Each row is a point on a landscape with many valleys, with its height.
From any point a ball rolls to the lowest of the 2 points nearest to it. It stops when none of these is lower. Distance is the straight distance between rows; heights are no part of it.
<1176>: [ -6   0  -2  -1   8   3  -1  -3  -3   0   0  -8  -3  -2  -4  -2   1   5
 -10  -3  -5   4]  height 40.7
<689>: [-18   2  11  14   9  -9 -11   0   7  -3   1  14  14  12 -11  13  21   3
  12   5   4  -7]  height 43.2
<1369>: [ 13  10 -20 -30 -30 -18  18 -12   2   1   6   5  -5  -6  19  -1  -5  -3
 -13 -21  14  21]  height 33.8
<300>: [ 34  12  13  -1  -4  -1  -5  -4   4  -7 -10  35 -16 -12  15 -16   2 -37
  -8  12  15 -10]  height 55.0
<569>: [-5 -6  1  2 -3  5 -3  3  1  1 -5  3 10 23 -3 18 10 11 18  7  8 -3]  height 42.4
<846>: [-24  -5  -7   2  21   2   0   2 -11  -3   0 -29   2   0 -20  -2   8  27
  -9   3  -8   9]  height 14.4
<1649>: [-11   5  15  23  17  13  -7   7  -4  -6 -19  -5   0  15 -23  10  11   0
  28  31   6 -13]  height 69.0
<512>: [  6 -13   9  -9  -5 -15  -4   1  13  10  10  13  13   2  18   7   0  -1
 -15 -13  -3  -4]  height 28.2
<1130>: [-24  -7  10  10   4  -9 -14   5  13  18  18   6  22   8   3  16  10  19
  11 -14 -15  -9]  height 23.0
<844>: [ -2  12  -8  10  -7  22   5  -2  10 -11  -5   5  -8  15   1   5   0 -14
  53  24  12   1]  height 65.3
<1082>: [  4  -4  -7 -21 -12 -15   9  -1  -7  13  12 -17   6 -19  21  -3  -7  12
 -26 -35 -11   3]  height 32.3
<574>: [ -6  20   0 -10  -1 -19   7 -18  -2 -21   9  23   0 -12  -3 -16  19 -25
 -12   3  11  21]  height 52.5
<318>: [ 15   7   0   3   9   9  -3  -2  -8  -9 -13   8 -23 -11  -3 -15  -5 -23
  -2  16   2  -5]  height 66.7
<892>: [ -7   8  -9   9   1  12   2   1  -2   1   5  -6  -6 -13   1 -15 -21  -4
  -7 -18 -24 -11]  height 37.9
<1234>: [ 19 -14  18   2  15   0  -9   5 -11   0 -25 -11  -2   7 -17  -3   5   4
 -21  29  16   2]  height 51.7
<994>: [-24  11  16  20  13 -17 -17  -2  12  -1   9  22  14   0 -16  -4  25  -1
   2   0  -4  -9]  height 45.0
<30>: [ -9   4  -4 -12   7 -17   7  -6 -13 -12   6  -2   2 -11  -4 -10  14  -5
 -24  -6  -1  20]  height 43.7
<1861>: [  8  -8   0   2 -14   8  -1   0  15   1   4  13   8  23  11  18   4  -5
  37  12   9  -4]  height 52.9
<13>: [ -7 -14  12  12   8   9 -15  11  -1  14  -2 -17   8  16 -10  16   4  16
  16   4  -8 -14]  height 14.7
<1993>: [-11 -15   8  -3   7 -14  -7   3  -9   5   1 -19  15  10  -5  13  14  33
 -12  -4   4   7]  height 19.3
<1180>: [-27  -5  -7  -1   7  -6  -2   3  -4  10  10 -21  13  -1  -5  10  12  33
   1 -12 -11   7]  height 18.2
<1114>: [ -9 -13   7  -3   1 -16  -4   4   1   9   7  -6  21  14   2  23  14  32
  -5 -11   3   1]  height 20.7
<894>: [ -1   7  13  20  18   7 -14   4   5  -8  -8   6  -7  -1 -20  -6  10 -11
   8  25   2  -8]  height 71.1
<1488>: [  0   3   7   8  12  -3 -12   7   1   7   0   4   0 -14  -4 -13 -12  -4
 -23  -6 -14 -13]  height 46.3
<1999>: [-22  -1   0   8  -2  -6  -3  -3  10   2  11  12  20  17   4  27  23  14
  23  -9   7  -9]  height 18.0
<1293>: [-31  18   3  28  16   9 -10  -6  10 -15   1  10  -8  -8 -17 -15   8 -11
  22   7 -14  -7]  height 23.4
<6>: [  9   4   1   1  11   2 -11   4  -9   4  -6  -2 -11 -12  -1 -17 -13  -6
 -21  -1 -12 -15]  height 48.3
<142>: [  4  14 -23 -18   1   0   6  -6 -23  -4  -2 -18  -7 -21   8 -14 -14  -1
 -22 -19  -8  12]  height 22.9
<1557>: [  7   3   7   9  11   5   0  -1  -1 -12 -11   3 -12   1 -11  -4   4 -13
   5  25  11  -3]  height 71.4
<794>: [ 37 -24   0 -16  -9  20   4  17   4  17  -9 -16  -9  18  14   6 -17  -1
   5   8   8 -13]  height 64.0
<92>: [ 37  -1  16  -2   1   6  -7  -1  10  -4 -13  27 -10   0  14  -7   2 -37
   2  21  16 -12]  height 47.1
<587>: [ 17  17   4   3   3   5  -3  -6  -4 -16 -10  21 -18 -18   2 -22  -4 -30
  -5   9  11  -1]  height 63.5
<2007>: [-26   3   1   4   2  -4   4  -1   8   8  18 -10  14 -11   1  -1   0  11
  -5 -30 -27   1]  height 22.8
<575>: [-24  20   0   6  11 -11   3  -7   3 -17   3   7   1 -14 -16 -17  21 -11
   1   3  -5  12]  height 28.8
<1358>: [ 21 -10 -15 -10 -15  21  12   6   2   6  -8 -11 -15   2  10  -2 -21  -5
   8   6   0  -5]  height 68.1
<1337>: [-10  11  -9 -22   4 -19  14 -14 -18 -17   2  -3   4 -18  -9 -13  18 -11
 -27  -4   4  29]  height 45.6
<2095>: [ -5  12 -16  -3  -1   4  13 -13 -11 -12  -1  -8 -18 -11  -4 -13 -13  -5
  -4   0  -2  16]  height 42.0
<1675>: [ -8   0  -8   2 -17   3   5  -4  19   7  17  12   8   1  10   8  -7   1
  16 -23 -11  -2]  height 20.0
<945>: [ -6 -10   6  -5  -1  -6  -1   4   4  15  15 -10   8  -9  13   3 -12  15
 -15 -26 -20  -7]  height 26.4
<1311>: [  1 -18  17  -4   7 -12 -16  11   1  19   5 -10   5  -1   2   6  -7  16
 -24 -10 -11  -6]  height 31.2
<497>: [ -8  -1 -11  -5 -10  -9  10  -8   3  -6   7   0   6  10   4  12   9  11
   4  -1   9  13]  height 11.2
<461>: [ 31  -9   8  -1 -19  15   0   6  25   8  -5  21  -2  11  21   9  -9 -28
  22   4   6 -15]  height 34.3
<1322>: [ 14  18  -9  -2  13   0  -3   3 -16   2  -4  -5  -7 -24  -1 -28 -18  -9
 -25 -17 -19  -8]  height 53.1
<966>: [ -9  -2   3   1  18  -7   1  -2 -10 -11 -11 -14  10  11 -17   8  16  21
  -2  13   7   9]  height 18.9
<2010>: [  4  -3  22  16  17  -1  -6  10 -12  -7 -29  -5   6  16 -30   4  12  10
   4  36  19  -3]  height 41.9
<1308>: [ 24  -7  14 -13   3 -19 -11  -1  -4   5   0  17   3   0   4  -5  11  -6
 -35   2  17  -1]  height 44.8
<533>: [-29  17  12  25  16 -10 -16   1  17  -3  13  20  11  -3  -7  -6  21  -9
  14  -5  -9 -12]  height 46.2
<1755>: [ 16   0   3   4   5  19   2  -5  -3 -11 -18   1 -20   1  -6  -7  -5 -23
   7  26   8  -2]  height 69.3
<85>: [-17  -8   1  -1  17  -7  -3   2 -14  -1  -5 -27   9   8 -16   7  11  29
 -13   8   3   8]  height 17.2
<989>: [ 14   7  13  -5   3 -21   5 -12   4 -21  -2  33  -2  -7   5  -9  24 -26
 -10  11  30   8]  height 53.2
<1077>: [ 21 -10   7 -26   1 -20  -1  -5 -10   5  -2   1   5  -9  17  -1   7   3
 -38  -7   8   2]  height 48.2
<931>: [  2 -20  19   8   4   6 -21  19   3  23  -3 -17  12  20  -7  17  -6  14
  10   6  -8 -12]  height 11.7
<699>: [ -4  15 -14 -13   7 -12   6  -6 -18 -10   3  -3  -3 -28  -5 -25   3 -11
 -30 -11 -10  13]  height 27.8
<1802>: [ -6  -4 -10   8   8  21  10   3 -12 -11 -13 -23  -1  16 -13  10   0  12
  28  22   3   2]  height 31.9
<614>: [ 10  -5 -13 -24 -22 -13  14   0  -2   5   7  -8   4 -13  23   2  -7   8
 -23 -25   0  10]  height 30.8
<1863>: [ 18  -4  13 -12  21 -14 -15   6 -20   4 -12  -2  -1  -8 -15 -16   6   3
 -48  13  17  -3]  height 39.0
<887>: [-12  13 -26   0 -16  18  20  -7  -8  -6   8 -20 -21  -4 -10  -8 -20   7
  26   2   1  23]  height 40.2
<1493>: [-16  -7  16  13   0  -6 -14   9  12  13  10   9  18  18   0  24  13  10
  17  -5  -5 -17]  height 24.0
<1653>: [  9   4 -19 -15  -6   2   9  -2 -11   1  -1 -12  -9 -18  12 -12 -22   1
 -19 -18  -6   5]  height 26.1
<2107>: [-11  -4  11  11   9  -4  -7  -1   1  -5  -6   0  11  16 -11  14  13   6
  15  13   9  -5]  height 42.1
<1807>: [ 29 -19  -8 -10 -16  25   8  16   7  10  -7 -14 -14  11  16   1 -20  -5
  14  12   5  -7]  height 66.3
<1006>: [-17  18  -3  21   3  13   0  -8   6  -9   4   8  -9 -11 -12 -13  -6 -18
  19  -3 -16   1]  height 23.5
<82>: [ -5  -7   1  -5 -12   0  11   6  -4  -7  -7   4  23  31   5  27  18  18
  31   7  26   0]  height 39.7
<1396>: [ -4   8  -5  11  -9  18   2   1  10   5  11  12  -1  -8  10  -5 -26 -11
   6 -24 -22 -12]  height 51.4
<236>: [ 4 -4  0  9 -7 17 -1  7 14 -1 -3  4  2 22  3 14  4 -9 45 14  9 -8]  height 55.1
<276>: [ 10  -4  -5  -2  -2   5   4  -9   2  -2  -6   0  -8   3   5   2   0 -11
   3  10   7   5]  height 46.9
<286>: [ 17  17 -12 -11   5 -12  -3  -1 -18  -4  -2   3  -3 -26   8 -23  -9 -11
 -32 -19 -13  -5]  height 55.2
<251>: [-13 -16   2 -10   3   3  -2   5  -5  14   9 -32   0  -9   4   1  -8  33
 -13 -18 -18   1]  height 18.3
<2018>: [ -8   3  -4  18  18  28  -2   7  -8  -7 -17 -19 -14   7 -21  -1  -6  -3
  25  29  -8  -5]  height 23.1
<1188>: [-10  -3  -1  -4   9 -12   0  -4  -9  -7   1  -6   2  -5  -6  -5  11   6
 -21   0   3  11]  height 42.2
<884>: [-13   1  -5   7   7   5  -1  -2   0   5   1  -9  -6 -10  -4 -11 -11   4
  -8 -13 -17  -3]  height 39.4
<677>: [ -5 -15  11   6  15   3 -22  12  -9  12 -10 -24   2   3 -22   6   1  24
 -20   9  -6  -5]  height 30.6
<1640>: [ -8 -18  19   1  11 -10 -29  14  -4  20  -8 -21  13  10 -15  11   5  29
 -23   3   0  -2]  height 32.0
<1029>: [-20   3 -17  -3  11   2   5  -3 -17   1  -3 -30  -8 -11 -10 -14 -10  13
 -15  -8 -19   8]  height 14.2
<1309>: [ 20   0 -13  -8 -23  10  11  -5   8   6  -1   5 -12  -5  19  -1 -19 -13
   2  -5   7  -2]  height 55.6
<2047>: [ -5 -13 -11  -9 -16   2   8   8   2   1   5  -1  17  23   8  31  13  26
  27   0  20   6]  height 38.4
<1040>: [  9  15   8  -4   0 -17   1 -14   2 -20   0  30  -6 -16   2 -13  14 -29
  -7   5  18  14]  height 55.3
<1632>: [ -3   5   3  17  -2  11  -4   0  16   1   9  16  -3 -10   7  -8 -18 -15
   7 -13 -18 -16]  height 50.1
<1093>: [ 20  -1  -7  -8 -21   7  13  -5   9  -2  -3  13 -12   3  12   6  -5 -17
   7   4  15   3]  height 57.9
<1222>: [ 22   1   1   0  -1   0  -5  11  -1  14   4   7  -1 -11  22  -3 -31  -6
 -18 -19 -18 -23]  height 44.1
<167>: [ 25   5  -6 -15   7 -14  -5  -5 -17   2  -8   4  -6 -21  11 -17  -8  -9
 -34  -5  -3  -6]  height 52.6
<1250>: [ -9 -14   5  -3  -4 -15  -2   3  10  16  19  -3  13   1  13  13   3  22
  -1 -21  -7   0]  height 23.2
<2071>: [-32  14 -10  17  17   7   1  -3  -5 -15   2 -13  -3  -7 -22  -8   6   6
  15   7 -11   7]  height 19.9
<1910>: [ -2  11 -19 -24 -12 -20  15 -14 -16  -9   6  -4   3 -14   3 -11   1  -9
 -23 -12  -1  24]  height 16.1
<1257>: [  8   2 -14 -14 -24  -3  13 -11   7  -5   5  13  -8   0  13   1  -4  -7
   6  -3  13  12]  height 59.5
<104>: [-19  28 -12   2 -17  -6  22 -22   3 -16  10   6  -5  -1  -8  -5  -2 -11
  26  -2   9  31]  height 35.7
<810>: [ -8   5   4  18  12  21   2   1  -3 -14 -20  -8  -6  17 -17  10  10  -5
  37  32   4  -2]  height 68.2
<661>: [  4   6  -4   6 -28  15  10   0  22   0   8  22  -2  13  11  12  -5 -16
  47   3   7  -1]  height 60.2
<1045>: [ 31 -11 -10 -19 -16   9  17   0   3  -3 -14  -4 -14  13  12   9  -6  -7
   2  16  23  11]  height 70.7
<463>: [-19  15  13  25  12   1 -13   0  17  -2  10  20   3  -6  -9  -8  10 -12
  13  -3 -18 -12]  height 47.4
<1630>: [ 35   3   2   0 -12  14   1  11   6  14  -4  12 -10  -5  23   0 -35 -22
  -3 -12 -10 -24]  height 50.9
<736>: [ 34  -9  -3  -7 -12  16   0   9   6  16  -5   6  -9  -2  23   0 -31 -18
   7   0  -8 -21]  height 55.4
<692>: [ 26 -10 -12 -18 -14  13  13   0  -3   5  -9  -9 -16   3  12   4 -14   0
   1   9  10   2]  height 69.2
<715>: [  4 -21  14   4   0   6 -18  19   3  27   6 -14   7   7  -1  18 -10  22
   2  -4 -14 -14]  height 7.8
<2084>: [  1  -6   8  -5  15 -11 -12   4  -9   9   0  -4   0 -14  -8 -11   1   6
 -34  -3  -5  -7]  height 31.8
<1479>: [  3  11 -15   6 -21  21  11   3   8   5  11   5  -9  -7  15  -7 -30  -9
  10 -28 -15  -6]  height 52.7
<1546>: [ 13  -6   9  -7  17  -7 -16   6 -16   7 -11 -14  -5  -9  -9 -15   2   3
 -40   8   6  -3]  height 35.5
<878>: [-10   9 -28   4  -6  24  16  -2  -8  -5   0 -22 -21  -7 -10 -13 -23   6
  19   2 -10  17]  height 41.5
<609>: [-20   4  -4  12   0  11   0   0  10   3   8  -5  -2   1  -2   2  -7   4
  14 -12 -20  -4]  height 4.5
<1192>: [ 23  -9  -7 -24  -7 -15   7  -4 -14   4 -11  -7  -5   1  15   3  -4   4
 -32  -1  18   9]  height 73.2
<827>: [-32   2   0   7   1  -8   0  -6   2  -3   0   7  24  22   0  21  25  11
  26  -5  14  -6]  height 16.9
<734>: [ 11 -13  22   6  -3  -6 -13   6  13   7   3  19  12  20   3  15  11  -6
   7   4   4 -17]  height 33.0
<622>: [-15  24  -5  11  -2  10   5 -15   8 -16   2  10 -16  -9  -8 -11  -1 -20
  23   1  -7  12]  height 28.7
<761>: [  2  -6  -2  12  15  28   1   5  -8  -5 -24 -23  -8  17 -18   3  -4   6
  23  29   1   0]  height 28.0
<611>: [ 18 -15  21   3  -1  -8 -11   3   8   6  -8  12  14  22   1  16  11  -5
   0  13  15  -8]  height 35.8
<899>: [ 11   6 -14  -3 -21  15  13   0   5   3   3   6 -13  -5  13  -8 -25 -10
   6 -16  -2  -3]  height 54.0
<1727>: [-20   1  -7   0   3   1   6   5   0   9  15 -20   6 -12   1  -3 -11  21
  -5 -29 -29   3]  height 21.4
<1385>: [-23 -11   5  12  10   4 -11  10  -3  11   2 -21  13  18 -15  19   9  26
  14   0  -5  -7]  height 16.8
<1518>: [ -2   7  19  12  17 -17  -3  -2  -2 -15  -5  17   7   6 -18   0  28   0
  -9  19  19   3]  height 28.1
<725>: [  5  -4  14   4  10  -7 -16   9   1  18   5   6   0 -10   3  -4 -16  -2
 -20 -10 -15 -18]  height 44.9
<504>: [ 20 -10  14   6  17   9  -8   8 -15  -3 -29 -16 -10  10 -20  -7   0  -2
  -7  33  13   0]  height 49.2
<2039>: [ 14  -7  21  16  19  10 -13  13  -6  -3 -26 -12   0  13 -30  -3   6  -2
  -1  37  13  -6]  height 45.5
<946>: [  6  -5   2  -8 -13 -10   2  -5  12   7  10  12   4  -6  16   1  -5  -2
  -6 -19  -4  -5]  height 25.5
<1670>: [ -9  11 -22 -12   3   3   8  -8 -17  -7  -1 -27  -8 -20  -3 -19 -11   1
 -19 -13 -17  12]  height 18.5
<1809>: [-10   2   6   5  16 -16   4  -5  -9 -14 -13  -2  16  13 -20   6  22  17
 -13  20  19  10]  height 22.6
<290>: [ 39 -23   8 -13  -7  13  -5  14  -4  23 -11 -12  -5   6  15   4 -17  -1
  -6   7  -1 -15]  height 61.4
<954>: [ -2 -11  11  -7   9 -18 -13   5  -5  13   3  -9   8  -5  -1  -2   7  12
 -32  -8  -7  -2]  height 29.5
<1845>: [-24 -11  -3  -6   8  -6  -2   4  -8   7  10 -32   6  -6   0   4   5  31
 -11 -14 -14  10]  height 16.7
<726>: [ -7   4  18  17  15  -7 -10   5  -7 -12 -23   7  13  14 -25   7  22   7
  10  27  18  -7]  height 38.5
<1213>: [  0 -10 -13   1  -4  17  12   7  -5  -6  -7 -18   5  18  -5  16   3  14
  29  14  11   7]  height 35.0
<2092>: [ -2  11  18  14  20  -3 -11  -3   0 -17 -13  14   4   8 -21  -2  19  -4
   6  27  20  -2]  height 33.7
<1841>: [ -4   4 -10 -11  -7  -9  11 -14   1  -9   5   1   3  -2   5   1   3   1
  -7  -1   8  19]  height 7.4
<96>: [-12  -6  -8 -11   2   2   4   5  -7  11   7 -30   3 -20   9  -3 -11  24
 -16 -28 -23   1]  height 19.8
<217>: [ -9  -9   1   1 -15  -5   0   3  11   4  13  13  17  20  14  25  15  11
  22  -6  10  -3]  height 19.4
<1738>: [ -5 -10  -2   4  -5   3   3   5   5  -3  -1   4  19  27   4  24  20  13
  35  11  18  -4]  height 40.9
<257>: [-27  13 -11  13  22  13   5  -7 -10 -18 -10 -21 -15  -4 -23 -14   1   3
   8  16 -12  10]  height 13.6
<963>: [-10 -15   6   6   6   7  -8  12   5  21   7 -13   4  -1   0  10 -10  20
   3 -10 -19 -10]  height 4.1
<545>: [ 22  -3   0  -7   4  -2 -12  12  -8  16  -5  -1  -8 -11  15  -3 -21  -4
 -28 -12 -12 -18]  height 41.0
<509>: [  8 -15  18   2  -7  -8 -12   2  13  11   9  17  10  11  11  13   5  -2
  -4  -6   0 -12]  height 30.7
<754>: [-26   0   0   1   5 -15  -3  -4   5   3  21  -2  18  -6  -1   3  15  10
  -5 -23 -19   7]  height 24.4
<1990>: [ 31 -13  22  -4   2  -9  -2   1  -7  -7 -20  11   2  11  -4   4  16  -9
 -17  26  27   1]  height 42.9
<1033>: [ 29 -11  24  -1  -1 -11  -8   1   2  -3 -17  12   9  18  -3  14  16  -7
  -4  24  25   0]  height 39.6
<1703>: [ -4   3 -26   0 -20  30  17   7  -1   0   1 -18 -24  -2  -3  -5 -28  13
  24  -1  -8  10]  height 42.7
<1229>: [ 32 -14  -4  -9  -8  18   1  11   3  18 -10  -7 -13   0  18  -1 -26  -5
  -4   0  -6 -17]  height 58.8
<778>: [ 23   0  22   0   4 -13   0  -8   2 -19  -6  29   1   0  -2  -7  23 -20
 -11  22  29   5]  height 50.8
<259>: [-17  -4  15  17  15  -6 -15   8  -8  -3 -15  -1  16  20 -24  17  18  14
  14  18  13  -7]  height 40.8
<1187>: [-14  -4  13   9  12 -16 -13   3   1   9   4   0  10   4  -9   4   7  12
 -14  -5  -9  -7]  height 27.2
<1514>: [ 27  -2  19   0   6  -9  -1  -3  -6 -15 -20  23  -1   3  -6  -7  15 -19
 -15  32  30   3]  height 47.3
<2036>: [ -5  12 -12   0  -8  12   6  -3  -5   0   9  -5  -5 -18  12 -13 -26  -2
  -8 -27 -20  -2]  height 36.3
<1527>: [-10  17 -12 -21  -4 -25  13 -15 -14 -18   9  12   7 -21  -8 -13  19 -20
 -25 -12   3  24]  height 47.6
<1070>: [-22  24 -22   1 -14  -5  22 -20  -6 -14  14  -6  -6  -6 -12 -10  -2  -7
  22  -4   0  32]  height 37.4
<1042>: [  6  12 -14 -23   0 -19   8  -8 -16  -4   3  -4  -1 -22   6 -17   3  -7
 -36 -12  -5  14]  height 21.6
<95>: [ 18   0 -17 -23 -13  -3  13   0 -10   4   4 -15  -4 -16  23  -6 -20   4
 -20 -24  -5   4]  height 28.6
<1625>: [-25  12  -5  12  15   4  -5  -5   1  -9  -1   0  -4   1 -15  -7   7   1
   9   6  -5   8]  height 24.2
<1210>: [ 15  -4 -11 -33 -22 -19  15  -5   0   3   6   3   3  -8  24   8  -1   2
 -24 -20  12  14]  height 32.2
<2048>: [ -6  -5   1  -4 -19 -10   3   2  20   9  20  20  18  10  20  20   8   8
  18 -15   2  -5]  height 21.2
<1769>: [-14  -5   5   0   6 -17  -6  -2   5   6  13   1  15   2  -4   7  14  14
 -10 -11  -9   3]  height 25.8
<83>: [-10   7   6  16  15  10  -6  -4   3  -3  -1   4 -12  -5 -10 -12  -1  -7
   8   8 -13  -8]  height 9.6
<72>: [  9 -11  -4  -5 -17   8  11  -2  10  -3   0   6   6  20  10  21   7   4
  25   5  14   2]  height 51.1
<1464>: [ 28 -10  -9 -22 -18  -1  18  -6  -4 -11 -15  -3  -8   9  10   5   0  -1
 -11  15  29  16]  height 71.9
<87>: [ 22  18   7   4   2   2  -8  -4   3 -11  -5  35 -17 -22  10 -24   3 -39
  -8  11  11  -7]  height 59.6
<836>: [ 16   8  -9   3  13   9  -8   7 -14   6 -11  -9 -15 -21  -1 -22 -22  -6
 -26  -3 -16 -16]  height 50.6
<1087>: [ 30  -6  17   6  -5   9  -9   6  14  -1 -11  23 -10   8  12   0   2 -35
  14  21  12 -17]  height 36.8
<1614>: [-16   8 -12   4 -19   6  11  -2  15   4  20  10   3   3   8   5  -8   1
  32 -21 -14   5]  height 17.9
<934>: [-12   4   8  19   7   3  -8  -4  16   0  10  22   2  -8   0  -5  -5 -13
  11  -9 -18 -12]  height 48.7
<1408>: [-11  21 -16 -12   4 -10  11 -14 -17 -17  -1  -7  -7 -19 -10 -24   1 -14
 -14  -4  -6  19]  height 35.1
<158>: [ -6   7 -13 -17 -12 -19  17 -17  -2  -9   7   0   5  -8   5  -5   7  -9
 -14 -13   3  23]  height 12.0
<1375>: [-22   3  12  13  12 -18 -13  -1   7   2  14  14  20   8  -8  10  22   5
   9  -4  -4  -7]  height 43.9
<426>: [ 20 -17  -2 -14 -25   0   9   4  22  11  10  17   4  14  27  18   0  -2
   5  -5  10  -7]  height 27.3
<558>: [-25   3  -9   0  -1  -1   7  -3   0  -9   6   6  19  15   1  19  18  17
  26   1  14   6]  height 15.0
<789>: [-31  17  -1  17   9   1  -2 -10   5 -17   3   8   0  -3 -16  -7  14  -7
  19   6  -6   4]  height 27.4
<451>: [  7   1 -12  -4   0   9   7  -6  -5  -6  -6  -3 -13  -7   2  -7  -9  -7
  -4   4   2   6]  height 44.5
<1580>: [  0  16  -5  10 -25  11  12  -9  19  -7   9  19 -10   8   8   4   0 -18
  42   3  10   8]  height 61.9
<1626>: [-18  14   5  24  15  16  -7   0  10  -7  -1  10 -15 -12 -13 -18  -2 -19
  13   9 -15 -10]  height 17.0
<1485>: [ -4 -12 -16  -9 -15  10  16   8  -3  -6  -2  -9   5  24   2  20   5  27
  29   7  15   7]  height 37.2
<358>: [-17  -3 -10  -1 -12   0  10  -7  -1  -4   7  -4  12  15   5  18  11  22
  18  -2  10  10]  height 13.3
<893>: [-25  17   5  16  19  -4  -3  -3   7 -17   5  14  -1 -12 -20 -15  22 -11
   6  11  -3  -2]  height 19.2
<1389>: [  0   0  -8 -11  -6  -8   9  -1  -5   6   9 -13   7 -20  11  -4 -13   7
 -21 -33 -20   4]  height 33.6
<1127>: [-17  11  14  28  25  10 -14   6  -1 -12 -13   3  -2   5 -26  -4  14  -2
  18  26   3 -10]  height 69.9
<1887>: [ 24   1  -3 -26  -5 -18  -1  -5 -14   3  -4   5  -3 -12  20  -9  -4  -5
 -36 -10   6  -3]  height 50.2
<1307>: [-16  13 -13  15 -20  15   7  -5  17  -2  14  12  -4   4   3   3  -8  -6
  36 -10  -5   1]  height 14.8
<771>: [ 22 -13  10 -21  -1 -29  -8  -1  -6   8  -3   9   8  -1   5  -1  13   5
 -42   0  19   3]  height 46.5
<798>: [ 28   1  -2   1 -12  10   4  12   5  14   7  10  -4 -12  24   0 -38 -13
  -9 -23 -15 -25]  height 47.0
<1876>: [-15  -8   3   9   1   2  -1   3   7  12  11   0   5   3   2   3  -2  11
   1 -14 -16  -7]  height 0.4
<995>: [ -5  14 -12  11 -17  18   9  -6  12  -6   5   7 -10   7  -2   6   1 -12
  48  11   4   6]  height 63.4
<214>: [ -7  10  -1  17   4  24   1   0   5 -13 -11   0  -6  13  -9   7   3 -10
  47  25   5  -3]  height 67.0
<1014>: [ 28 -17  -7 -26 -10  -3  15  -4  -6  -2  -9  -9  -8   7  13   8  -4   5
 -20   9  26   8]  height 72.6
<52>: [-13   4  -9  13  -7  12   4  -7  11  -2   7   4  -2   4  -3   3  -6  -6
  27  -1 -11   0]  height 9.9
<136>: [ 10 -10   8  -3   4   4  -8  11  -4  19   0   0  -5  -5  12  -1 -21   4
 -18  -4 -13 -17]  height 43.3
<134>: [  5  -8  -5  -8 -26  -3   8   0  23  10  20  21   8   7  24  18  -2   1
  13 -14   3  -1]  height 23.3
<280>: [12 -8 -4 -2 -9  7 11 -3  8 -4 -2  6 -2 15  7  7  1 -1 14 13  9  2]  height 49.4
<1643>: [  0  10 -14 -10 -19   2  13   0  -5   4  15  -9   1 -14  16  -6 -22   3
 -11 -38 -16   3]  height 34.9
<127>: [  4   2  -7   9 -22  22   4   7  18   2   3   9   4  18   7  10  -2 -12
  53   9   3  -6]  height 57.8
<277>: [ 26  -9   6  -9   5  -4 -10   7 -13  19  -9  -2  -9  -8   7  -5 -16  -1
 -31  -1   0 -11]  height 38.1
<1898>: [-12   4   0  18  15  23  -7   0  -2  -6  -6 -10 -14   0 -16  -7  -2  -7
  19  15 -11  -5]  height 17.1
<1350>: [-21  18 -22   1 -10   3  19 -11  -4  -8   8 -14 -11  -4  -7  -7  -9   4
  18  -2   0  25]  height 38.9
<890>: [-16  16 -15  -4   0  -1  15 -14 -11 -14   1  -7 -11 -18 -11 -22  -3 -11
  -1   1  -4  24]  height 39.5
<1199>: [ 18 -16  11 -11   6  -3 -13   3  -7  13  -8  -6  -4   1   1   0  -8   5
 -30   0   2  -3]  height 35.6
<264>: [  0  -3   1  -1 -16  -4   7   5  15  12  18  17  10  -6  18   6 -11  -2
   5 -26 -10  -6]  height 22.5
<1143>: [-16  -8   9  10  16  -4 -15   8  -1   8   0 -17   3   6 -17   3   3  17
  -8   3  -5  -4]  height 28.9
<279>: [-18  31  -7  11  -9  -1   9 -16   6 -20   6  12 -13  -5  -6  -9   1 -16
  30   5   3  23]  height 32.8
<780>: [ -8  21  -9 -16 -11 -22  13 -20  -5 -20  12  13   0 -14   1 -19  12 -24
 -13  -9   5  25]  height 50.0
<330>: [ 36  -5  16  -1 -13  12  -2   5  18   4  -5  28  -5   5  20   1 -11 -39
  14   8   4 -20]  height 9.0
<1928>: [ 12 -14   7  -6 -13  -2  -1   2  15  13   8  14   7  12  20  18   2   2
   1  -4   8  -6]  height 30.5
<1749>: [ -6 -19   7  -7 -10  -6  -1  10   5  15  16 -15  11  -7  13  10  -6  30
  -7 -25 -17  -1]  height 24.7
<190>: [-14   3 -10   9  19  14   0  -6 -14  -6  -9 -24 -17  -7 -20 -10  -6   8
  -3  10  -7   8]  height 5.5
<524>: [ 20  -5  19 -13  14 -19 -20   2  -9   7  -3  13   5 -10  -8 -11   7   1
 -43   6  16  -7]  height 42.3
<41>: [-24 -11   2   7   9  -4  -9   9  -2  12   9 -19  12   9  -7  18   9  33
   3 -10 -11  -1]  height 18.1
<841>: [-19  -2 -11   5  22   6   1  -1 -17  -3  -6 -35 -11  -4 -17 -11  -5  18
 -10   2 -11   8]  height 10.6
<770>: [-11 -13  11   3  -4 -13  -9   2  11  10  16   6  19  13   8  21  12  20
   1 -15  -4  -3]  height 21.9
<449>: [-14  14  -7  -4  13  -7   5  -6  -8  -5   4  -5  -3 -22 -12 -27   5  -8
 -23 -17 -17   4]  height 33.9
<1341>: [  9 -17  18  -8   6  -7 -24  15  -4  15  -5  -6   1  -1  -4   2  -8   9
 -27   0   0 -13]  height 33.3
<152>: [ 15 -12  18   1  15  -8 -14   5  -7   0 -14  -1  -3   4 -13  -4   7  -2
 -23  18  15  -3]  height 53.4

Call two points neighbours if one is among the 2 nearest of the other. Go from one point of each pair to the other, from neighbour to neighbour, staying as low as possible. Name the highest point that can't be avoided.
<954> / <190> => <152>
<1845> / <1876> => <1180>
<330> / <2107> => <1557>
<1841> / <1876> => <509>
<190> / <83> => <789>

Where does a ball stop that starts at each point below?
<1649> => <1841>
<280> => <1841>
<1309> => <2107>
